The views of a scene show one set of named points, each view turned or mirrored, shifted and resized as a whole, with a little noise and some points left out.

Scene 1
View 1
Q989: [-11   9   1  12   6   0  -1 -22 -18  -6  -4 -37  11  17  12   5   9   1
   1  -7 -11   7  11  -3 -19  10]
Q8: [ -3   1   2   3 -19   7 -19 -10   4   7  -3 -24 -23 -20  36   2 -17 -16
  -9 -15  -1  19   5   4  -1   4]
Q942: [  0   7  16   5   5   9  -7  -5  -5  12   1 -26 -19  -3   1   9 -16  -1
  -9 -28  -3  -2  -6  -2 -10   3]
Q999: [-12   0   3  17   3  -1 -13 -27 -19 -10  -1 -24  13   2   8  -2   6  -1
 -12   9   2   8   7  11 -15   3]
Q802: [ -5  10  -6  12  -7 -13 -15 -18   1  -1  -4 -36   0   8  18   6 -13 -10
   6 -14  -6  11   6   2 -15   5]
Q367: [ -7   9   7   1 -14   4 -14   6  12   6  -5 -12 -29  -8  32   2 -21 -11
  -2  -5  -1   9   8  -2   0   8]
Q763: [-10   9  -1  13  -1 -10 -13 -19  -7  -9  -4 -27  10  12  13   1  -2  -4
   1   1  -3   9   9   4 -14   6]
Q454: [  0   9  21   3   5   9  -6  13   4  21   1 -13 -42  -7   2  12 -30  -2
  -6 -23  -1 -12  -8  -5  -7   6]
Q890: [ -2   0  10   5 -12  12 -15  -2   3  16   0 -19 -37 -25  31   6 -22 -13
 -14 -16   1   8   0   4  -2   2]
Q144: [-11   1 -10  21 -14 -15 -17 -16  -2   3  -2 -28 -14  -4  33   6 -13 -16
   0   5  -2   9  10  14 -16   5]
Q892: [ -3  11  17   7   5  -1 -12   6   4  12   0 -13 -27  -1  -2   9 -27  -2
  -3 -13   2  -8  -7   0  -9   2]
Q819: [ -5  16   4  -4  -5   9  -2 -10  -2  -1  -7 -36  -3  12  25   3   0  -3
   6 -26 -15  16  11 -17  -6  13]
Q353: [ -9  11  -4   5 -12 -10 -22 -14   6 -12  -7 -19   5   3  25  -4 -11 -10
   2   3   1  19  10   4  -5   3]
Q91: [ -7  23   8  -1   5  -4  -6   0   4  -7  -8 -20   2  26   3   3  -9   3
  13 -12 -10   3   6 -14  -9  12]
Q619: [ -8  -3  15  10  -1  14 -10  -4  -9   9   0 -11 -29 -16  20   4 -10  -4
 -18   0   3   1   2   7  -6   4]
Q499: [ -4  -2  15   6  -2   7 -26 -18  -4  -4   2  -8  -3 -20   6  -7 -14  -4
 -24   1  14  12  -5  14  -2  -7]
Q375: [ -9  16  10   3   6   1  -7  -7  -5  -9  -6 -17   4  17   5   0  -3   3
   2  -3  -5   4   8  -7  -9   8]
Q622: [  2   7  15   6   4   2 -17 -11  -2   8   2 -25 -10  -6  -4   5 -22  -3
  -9 -24   3   2 -10   3  -9  -2]
Q106: [ -9  10  -4  16   4  -6  -4 -29 -19  -7  -2 -45  18  19  11   5  10  -1
   2 -13 -12   9  10   0 -22   9]
Q979: [  1   9   5   0  -7   6 -16 -20  -1   0  -2 -35   3  -2  16   0  -8  -8
  -5 -29  -5  20   1  -4  -6   3]
Q580: [-11  -3  10   7  -2  18  -9 -19 -19  -6  -2 -16  -4 -11  26  -5  11  -1
 -20   8   2  12  11   5  -5   6]
Q724: [ -1   3   5   5 -10   7 -18 -14   1   8   0 -28 -14 -14  21   3 -16 -11
 -10 -20   0  14  -1   4  -5   1]
Q846: [ -5   0  17   7   2  11 -17  -7  -6   5   1  -8 -19 -16   7   0 -15  -3
 -20   0   8   2  -4   9  -4  -1]
Q173: [-11   1  -5   9 -17   1 -14 -12  -1   0  -6 -22 -17 -10  46   1  -5 -15
  -4   5  -4  18  15   5  -6   9]
View 2
Q173: [ 11  21 -10   8   2 -15 -17 -18  -4  11 -11  14  -7  12 -11   5   0   7
  17  -2  -3 -11  27 -11  26  17]
Q106: [ 12 -19  -4  11   3  24 -14  14 -28   8 -17   7 -23   5 -43   7  16   0
   7   8 -18 -15  17  13   5  12]
Q892: [ 22   1   6  -6   5   1   6  -4  22   8  -7  10 -18  -3   6  14   5  36
   2  16  24 -14   6  10 -10  15]
Q724: [ 19  10 -11  -2 -10  -4 -10  -5   8   3   6  17 -14  11 -10   8   6  12
   7   2   9 -20   6   0   8  29]
Q619: [  8  18   9 -12   2  -7  -2  -7  12   8  -6   4   2  -4  -5  19   5  19
   9  -4  19 -24   9  -7  12  18]
Q846: [  7  16  13 -10  -7   3  -3   2  21   5  -9   8  -6  -2   1  12   6  18
   6  -9  21 -27   4  -1   4  14]
Q989: [ 14 -15  -1   7   7  15 -10  12 -23  10 -19   3 -18   0 -37   9  10   4
   6   9 -14 -17  16  11   4   9]
Q375: [ 18  -7   3   5   6   6  -7  13  -2  12 -23   1 -23  -3 -13   5  -2  10
   1  10  -6 -20  16  12  -4  -1]
Q454: [ 30   2   5 -16   9 -11  12  -7  24   9   5   7 -11  -7   6  22   0  42
   0  21  31 -16   0   7 -11  22]
Q353: [ 12  11  -9  18  -7   1 -20  -4   3   8 -22  17 -28  15  -5  -7   2   4
  11  -1  -8 -13  26   1  11   6]
Q942: [ 25  -6   0 -11  -1   2   2   5  10   5   6   8 -15  -2 -12  17   6  24
  -1  14  17 -23  -2  10  -8  24]
Q763: [  8  -4   0  14   1  16 -15   5  -9   9 -25  11 -24   7 -21   1  12   6
  10   3  -8 -11  22   8   6   7]
Q367: [ 24  19  -9   1   2 -23  -7 -17  14  12  -6  13 -13   5   7   8  -7  21
   8   9  10 -13  18  -5  10  14]
Q8: [ 19  22 -15   0  -8 -16 -13 -15   9   6   6  20 -10  14  -5   7   1  11
  12   0   8 -18  13  -7  18  28]
Q144: [  4  11  -6  12   3   5 -14 -20  -5   9 -16  21 -15  16 -14   4  17  17
  21   2   2  -1  28  -5  20  21]
Q999: [ -3   0  11   5  -5  23 -15  13  -8   6 -26   6 -13   3 -27   4  18  -1
  11 -11  -5 -22  16   5  11   7]
Q622: [ 20  -3   1  -5 -10  11  -2   7  17   2   1  14 -22   4  -7  10  12  22
   1   7  18 -22  -2  11  -8  25]
Q580: [  2  15   8  -4  -4   0 -14   8  -5   8 -16  -2   2  -2 -21  12   2  -4
   9 -18  -2 -32  14  -7  19   8]
Q819: [ 34  -4 -21   4   4 -15 -13   2 -12  11   1   5 -21   4 -23   9 -11   4
   0  17 -14 -19  14   5   5  15]
Q890: [ 20  21  -7  -9  -5 -18  -4 -17  17   5  11  15  -1   6  -1  17   2  23
  10   2  22 -19   7  -8  14  32]
Q802: [ 17  -5 -12  15  -1  10 -13  -5  -7   7 -12  20 -28  14 -18   1  13  13
  11  12  -5  -6  19   9   5  19]
View 3
Q622: [  6  11   5  16  23  26  31  -6   5   8  -6  -1   3   2  -9   4  20 -13
  40  13 -15  -5   1  32  34  -3]
Q619: [ 13  -4   6  44  18  25  20   7   6 -11  -3 -37  -5   1 -15   4  -1  -9
  38  11  -3  -3 -22  45  11  13]
Q892: [  7  13  11  26  29  19  15 -13  18  -4 -11 -18   3   8  -2   7  29 -12
  33  18  -1   7  -7  50  27   6]
Q999: [  2   6  -9  45   0   7  -2   0 -14  16  -1   2 -36 -24  -7  -9  -2  17
  37   1 -20 -10 -12  15  13   3]
Q106: [ -5  11  -1  28  -1  -6  -7 -20  -9  16   1  22 -33 -42 -15 -10  -6   3
  23   5 -35   7 -17   5  19 -27]
Q367: [ 13   6  23  25   8  12   3  10  32  -9 -15 -20   7   8 -22   7  10 -16
  34   1  15   5 -40  52  20   2]
Q173: [  9  -1  16  37 -14   5   0  24  18  -5  -8 -12 -13 -15 -24   0 -13 -12
  36  -8  10   1 -50  36   7  -4]
Q91: [  1  25  12  19  23  -5 -23 -34  18   7 -18  11  -9  -6 -15  -2  26   5
  14   7 -11  13 -19  32  33 -14]
Q802: [ -3  14  11  18  -9  -2   5  -1  14  13  -7  20 -15 -23  -6  -2   9 -14
  34  -2  -8   9 -22  24  22 -19]
Q942: [  6   8   9  17  31  25  26 -15   7  -2  -4 -11   7  -2 -16   6  13 -19
  32  20 -20   4  -5  36  30 -10]
Q819: [  4  13  18  14  12   4 -11 -18  15  -1 -11   8   3 -18 -41  -2  -6  -8
  15   3 -19  10 -37  22  30 -30]
Q499: [ 16   4  -5  36   8  30  23  21  -7  13  -8 -12  -8   9 -11  -2   9  11
  52  -3  -2 -27  -7  28  25  24]
Q144: [  0   4  11  37 -21  -2  10  21  16   3  -1   0 -24 -24   2  -1   0 -19
  43  -4   8   9 -34  35   5  -6]
Q375: [  5  18   5  29  20   1 -19 -23   8   9 -13   2 -16 -10 -16  -4  15  13
  21   5 -15   4 -18  28  27  -4]
Q989: [ -1  10   2  31   8  -2 -10 -22  -6   9  -1  10 -29 -35 -17  -6  -5   4
  20   8 -31   8 -20  13  18 -21]
Q763: [ -1  13   2  33  -5  -4  -9  -5   3  15  -7  12 -29 -23  -6  -5   8   5
  31  -2 -11   4 -20  21  19  -8]
Q724: [  9   4  12  18   5  23  26  14  11   4  -6  -4   5  -4 -24   4  -1 -19
  41   2  -4  -7 -25  31  27  -7]
Q979: [  6  11  10  12   6  14  10  -1  10   9  -9  13   3 -11 -31   0   0  -9
  30   0 -13  -4 -24  22  32 -18]
Q580: [ 14  -4  -3  51   7  19  -2   9 -11   0  -4 -23 -20 -13 -31  -5 -21  15
  34  -1 -14 -15 -30  21  11  10]
View 4
Q892: [ 16  24  -8   4   3   4   8   8 -10  29 -17   1 -16  20 -20   2  20  -5
 -27  24  24  10  18  29 -11   3]
Q989: [ 11   9 -31   7  24  31 -24  13   8  -7  -9 -14   1  12  -3  11 -13 -10
  -4 -15  -9  -3  -4 -11 -21 -11]
Q375: [  5  16 -13   7  11  25  -7   9   7   0  -4 -14 -14  16 -14   7  -3 -12
 -18  -4   5 -16  -5   2  -7   4]
Q353: [ -2  15 -23  -2  37  23 -15  21  13  10 -10  -7 -28  10  -1  13  16  -9
  13  21  21 -27 -21  -1 -12  13]
Q942: [ 31  21 -13  -6   0  10   0  17  -9  17 -13  -1 -17   6 -10  14  18  -7
 -21   4  10  23  22  19 -16  -4]
Q8: [ 22  17 -34 -12  16   6  -6  40  10  25 -20  15 -39  -6   9  19  31   7
  19  29  24   2   8   7 -15   3]
Q619: [ 19   3 -28  -7  -5  -4  -8  16  12  20 -18  21 -15   8   0  11  13  20
  -8  20  29   5  21  12  -8  13]
Q580: [ 13  -8 -34 -12   6   9 -28  18  25  -4 -11  13 -13   1  10  21  -1  20
   0  -2  18 -10   4 -12  -4  23]
Q173: [  6   9 -42   0  21  11 -13  35  23  20 -21  14 -29   2  11  12  12  12
  27  29  20 -17  -1  -6 -11   0]
Q724: [ 26  17 -25 -14  20  11 -10  29   0  20 -15   5 -29  -3   3  22  29  -3
   4  16  19  11   8  10 -19   3]
Q499: [ 20   0 -14 -27  21   2 -24   6   5   7  -7   7 -18   7   3  25  30   9
 -13  14  41   1   2  13 -10  42]
Q622: [ 29  20  -9 -11  16  11  -7  11 -13  16  -9  -4 -15   9 -10  18  27 -11
 -23   8  20  21  13  21 -21   8]
Q91: [  1  30  -7  16  10  30   5  13   0   6  -4 -24 -22  18 -21   1  -4 -24
 -18  -2   0 -19  -8   8  -7  -8]
Q106: [ 12   8 -32   4  40  38 -31  12   3 -13 -10 -20   6  11  -1  14 -11 -16
  -2 -18 -13  -1  -9 -15 -29 -13]
Q846: [ 20   3 -16 -14   3  -3 -11   7   5  16 -12  14 -14  12  -5  16  21  13
 -19  18  35   5  15  17  -6  26]
Q367: [ 10  24 -24   3   3   6  10  34  10  31 -18  12 -40   5  -4   6  22   4
   8  34  27 -12   5  15  -3   1]
Q763: [  3   9 -26   4  37  28 -22   9   6   2 -12 -12  -4  18  -4   9   2  -9
   0   6   9 -15 -13  -5 -20   3]
Q890: [ 28  16 -28 -10   1  -5   1  35   6  34 -23  21 -34  -2   5  17  31  13
   5  32  29  14  23  17 -12   3]
Q979: [ 23  22 -21  -9  22  23 -10  31   1   7  -8  -8 -31  -3   0  21  18 -14
   2   3   6   4  -2   4 -20  -1]
Q999: [  8  -5 -28  -7  34  19 -36   0  12  -8  -9  -4   8  16   1  17  -1   3
  -6  -5  14  -8  -7  -9 -19  18]
Q144: [  3   9 -42   4  43  15 -20  20  10  23 -26  10  -8  16   5   7  16   5
  22  34  22  -8  -3  -1 -25  -6]
Q819: [ 18  27 -26   7   6  30  -1  39   8   3  -8 -13 -33  -5  -2  12  -2 -16
   4  -7 -10  -5  -1  -4 -12 -19]
Q454: [ 27  27  -8   5 -17  -3  20  18 -12  36 -18   9 -23  14 -19   2  21   0
 -30  22  22  22  33  34  -9  -6]

Which points are out of place in each view (at most two, in the order of its rows)? Write - if all are in place.
view 1 -> Q979
view 2 -> Q819
view 3 -> Q892
view 4 -> -

Scene 2
View 1
Q914: [  0 -15  -7  -4  -6 -11   7   0 -14   1  11   2  -5  -2   3   9  -5  -3
  -5  -9  -2  10   3   6   0 -13]
Q725: [ 11  -2   7  11   0  11   2   2 -17  14  -6  11  26  -2 -17  17   1  -2
  -9   1 -14  11   4  10  -4  -9]
Q964: [ -6 -14   1  15  13 -10   5   5  -8  13   8  11   1   8   4   1   6   1
  -7  -3  -6  24   0   8   4 -18]
Q3: [ -5 -11  -1   6   6 -13  12   4 -11   8  16   5 -12   4  -1   0   4  -8
  -2 -14   0  12  -2   7   4 -10]
Q701: [ -2   3   4  10   1 -17   2  -1 -23  -1  18  12  -2   7   9 -16  -6   6
  -8  -3  -4  15   0  10   9  -7]
Q673: [  4  -2   6   4  -2  -1   3   4 -14   4   7   9   4  -1 -11   1   1  -6
  -3  -9  -6   3  -7   6  -1  -3]
Q332: [  1  -5   0   1  -9  -1  25  -7 -23  16  19  -4 -12   2 -29   9   6 -21
   3 -24  -3  -8  -4   9   3  16]
Q926: [  8  -8   3  -2   0   1   6   7 -11   4   4   6   3  -9 -13  14   0 -10
  -3 -10  -4   3  -3   7  -3 -10]
Q487: [ -7  -8  -2  11   5 -16   6  -1 -17   6  16  10  -4  11   9  -8  -1   4
  -8  -5  -3  21   3   9   9 -12]
Q347: [ 11   3   1  -4 -13  -6   9  -5 -29  -1  15   1   1  -8 -12  10 -11  -7
  -5  -7  -4  -1   7  12   3   0]
Q878: [ -5   0  15  16  17  -9 -12  16  -2  -2   4  25   6   5  10 -22   6   6
  -7  -2  -4  17 -18   2   3 -19]
Q339: [-10 -15  -9   4  -6 -20   8  -6 -19   4  17   5 -11  11  14  -5  -3   5
  -7  -8  -3  18   4   6   6 -12]
Q861: [ -4 -12   4   8   4  -3  -2   8  -3   6   2  15   5   3   1  -2   6   0
  -5  -7  -6  13 -10   2  -2 -15]
Q727: [  5  -8  -4 -14 -18  -8  -4   2 -17 -13   7   6   0  -9   4   4 -11   1
  -5  -7  -3  -1  -2   3  -3 -11]
Q690: [ -1 -11  -3  -4  -2 -16   0   6 -12  -6  13   8  -7  -4  11  -2  -6   2
  -5  -7   0  11  -1   5   1 -18]
Q223: [  2  -6   3 -10 -19   3 -10   5 -10  -9  -2  13   8  -5  -6   0  -2  -1
  -3 -11  -8  -8 -18  -4 -10  -4]
Q594: [ 14   2   5 -18 -23   2 -14   8 -14 -21  -3  13  11 -18  -4   3 -13   0
  -4  -7  -6 -13 -13  -2 -10  -7]
Q402: [  4 -14  -5  -3  -8  -2   7   1 -15   5   6   2   2  -4  -7  16  -2  -6
  -4  -9  -6   7   3   6  -3 -10]
View 2
Q914: [-11   5  -7 -10 -10   3 -10   4  -3  -7 -13   2   8  -6   8   8  -4   8
  -1  -4 -24  11   9 -11   7  12]
Q861: [ -6   7  -9 -14 -20   5  -3 -13   6 -13   2  -9  10  -1   1  10   2  17
  -5   6  -2   7   4  -5  11  -4]
Q332: [-24  -8  15 -12  25  14   2   0 -22  -6 -20  17  14   0  -9   8  12 -14
 -19  13 -17  -6  15 -11   6   0]
Q339: [ -6  -5  -5 -15 -18   8 -11  11  10 -15  -9   5   9  -2  -4  18   4  13
   1 -15 -26   9  11 -22  14  14]
Q347: [ -9   3  -1 -12  11  15  -5   8  -7 -12 -16  10   3   3   3   4 -15 -12
  -1   2 -27   7  12   5   2   6]
Q725: [-10  23  -8  -9  -5  18   2  -1   6 -17   0  -7  11  11   6 -13  -5  -7
  -2  23  -3  11 -11   9  -4  -1]
Q223: [  5   8  -4 -20  -8   1  -5 -15 -11  -4   8  11  -6  -4   7   8   0   2
   1  13 -20  11   6  14  -4  -9]
Q402: [-13  12  -5  -9  -5   4  -7   1  -7  -5 -11   2   9  -3  10   0  -3   2
  -5   7 -20  11   4  -6   1   9]
Q3: [-17  -3  -2 -10  -8   7  -5  -1   0 -10 -16  -3  15  -2  -3  14   2  11
 -10  -4 -11   1  13 -18  17   6]
Q964: [-14   6 -10 -11 -23  10  -4  -1  15 -18  -6 -14  19   2  -2   7   2  17
  -6  -1  -3   7   3 -18  16   6]
Q926: [-14  11  -5  -8  -1   5  -3  -8 -10  -4 -10  -3   9  -2   9   0  -9   2
  -8  11 -11   7   7   3   4   0]
Q594: [ 12  11 -10 -19  -4  -3  -8 -18 -16  -3   6  10 -16  -7  16   9 -20   0
   7   9 -29  14  13  29  -6 -10]
Q690: [ -3   1 -12 -13 -16   1 -11  -2   2  -9  -8  -2   3  -6   5  16 -11  15
   2 -12 -22  10  16  -6  13   7]
Q701: [  0  -7  -8 -17 -13  18  -7   7  17 -25  -7   0   4   5 -10  20  -9   8
   5 -13 -18   4  14  -3  17   2]
View 3
Q347: [  7   9  21 -15  -1   2  27  -7  -5   2   4  10   3  13   1 -22  33   0
   3   5 -15   2  16   6  -6  15]
Q487: [  6   3 -11  17   6  -8   2  14 -12   2  -4  20  10  10  -7 -11  -5   3
  -5 -10   9  -1   0  -5  21 -16]
Q223: [-16   6   9 -25   3  -6  36   1  11  15   4 -34   5  11  30 -27   5  -3
   4  18   0  -6   2  10 -11  16]
Q332: [ 45 -16  26 -16   5   1  34  -5 -18  15 -18   7  -3   0  -8 -35  16  -2
  15  -4 -38 -18  -7  -3 -14  33]
Q727: [-23   9  12 -12 -13  -9  25  -6   4   0  11 -11  13   5  12 -19   9  -3
  -5  19  -1   4  15  17 -15  -1]
Q725: [  5  27   6 -18  16  18  30  20  -6  13 -13 -17  -5  50  26   1  17   0
  16   5  10   2   3  -8  13  23]
Q339: [  0   1  -8  10  -8  -9  12   7 -13  -2  -6  11  15  -7 -15 -19 -15   1
 -13  -3   8   0  -1   7  14 -15]
Q926: [  4   3  15  -9  -1  -3  22   4  -9  12  -7 -13   1  28  19  -1   9  -5
  18  12 -12  -5   1  -3 -14  12]
Q402: [  3   9  12  -9 -12   5  26   3 -15   3 -12  -9   5  21   4  -4   3  -3
  10  11  -6  -1   3   5  -9  10]
Q861: [ -5   0  -9   1   9 -11  13  16  -4  15  -7 -20   7  21  23  -5 -16  -2
  10   6   8  -9 -10  -7   5  -3]
Q594: [-37  10  19 -26  -3 -13  34 -10  21   8  23 -30   8  11  40 -24  22  -5
   2  29  -3   2  18  15 -24   9]
Q878: [-18  -8 -24  15  32 -30  -3  22  13  22  11 -14   9  20  37  -8 -14  -2
   3  -4  19 -10  -9 -17  18 -17]
Q673: [  5   0   6  -9  12  -6  23   4   0  16  -3 -10   2  17  19 -17   8  -1
  10   4  -6  -8  -2  -5  -2  14]
Q964: [  8   4 -13  14   8  -7   5  22 -16   9 -14  -1   6  26   6   5 -16   0
   6  -4  10  -6 -11 -12  17  -9]
View 4
Q223: [  8  -7   0  10  -1 -10   5  13   2  -1   0  -1   6 -25   0  -8  -2  -1
 -10   6  -2  -4 -30 -10  18   2]
Q878: [-25   1  -7   5  10  19   2 -23  15 -14  18   6  10   2   8  -5   6  -7
 -20  17  -4   6 -14  -8   9 -19]
Q914: [  0 -10  -8  -3  -8  -3  -5   5   1  12 -11   2   8 -10  12   0  16   2
   3   4   6 -12  -9   0  -6  -5]
Q926: [  4  -2  -6  -2 -16   1   1   6   2  -6 -12  -2   2 -11   3 -13   7  15
  -5  -5   7  -5 -16  -2   5   3]
Q701: [ -8  11  -3   9  10   4  -7  -8   6   1  -1  10  17  -2  14   6  20  -8
   2   9  -6 -14  -4   8   5 -24]
Q690: [-14  -9  -5   6  -1   0  -1   0   8   9  -9  -3   8 -11  17   8  20  -6
   4  10   3  -7  -6  -1  -7 -17]
Q487: [ -7   2  -7  -4   5   7 -12 -13   4   7   2  12  17   4  13   4  21  -3
   0  11   1 -15  -2   6  -2 -17]
Q727: [ -3  -9  -3  11  -2 -11   5  20   4   9 -10  -5   5 -24  11   0  11  -5
   4   5   0  -9 -17  -6   3  -6]
Q339: [ -1  -8  -5  -2   4   0 -14  -8   2  20  -3   9  19  -4  15  12  21  -6
   5  15   4 -17  -4   5  -7 -15]
Q964: [ -8  -5 -13 -15  -3  15 -11 -15   4   1   7  15  13   9   9  -6  14   4
  -8   7   5  -8  -4   0  -3  -8]
Q3: [  3  -4  -3  -7 -10   6 -11 -17   3   3 -10   2  13  -1  10   4  17   9
  -3   9  11  -8  -8   5  -3 -10]
Q402: [  7  -8  -8  -6 -13  -3  -4  11  -1   5 -11   4   7 -11   6  -8  11   8
   1  -3   7 -12 -13  -1  -1   3]
Q673: [  8   3  -2   2  -8   0  -2  -3   3  -8  -5   3   9  -9   2  -7   7   8
  -8   2   3  -7 -18   1  12  -4]
Q725: [  6   8 -14  -9  -6   5  -1  16  -4 -13   6  19   5   1  -5 -29   1  11
  -6 -14  -5 -12 -13   0  16   9]

Which points are out of place in each view (at most two, in the order of its rows)? Write - if all are in place.
view 1 -> Q223
view 2 -> -
view 3 -> Q487
view 4 -> Q690
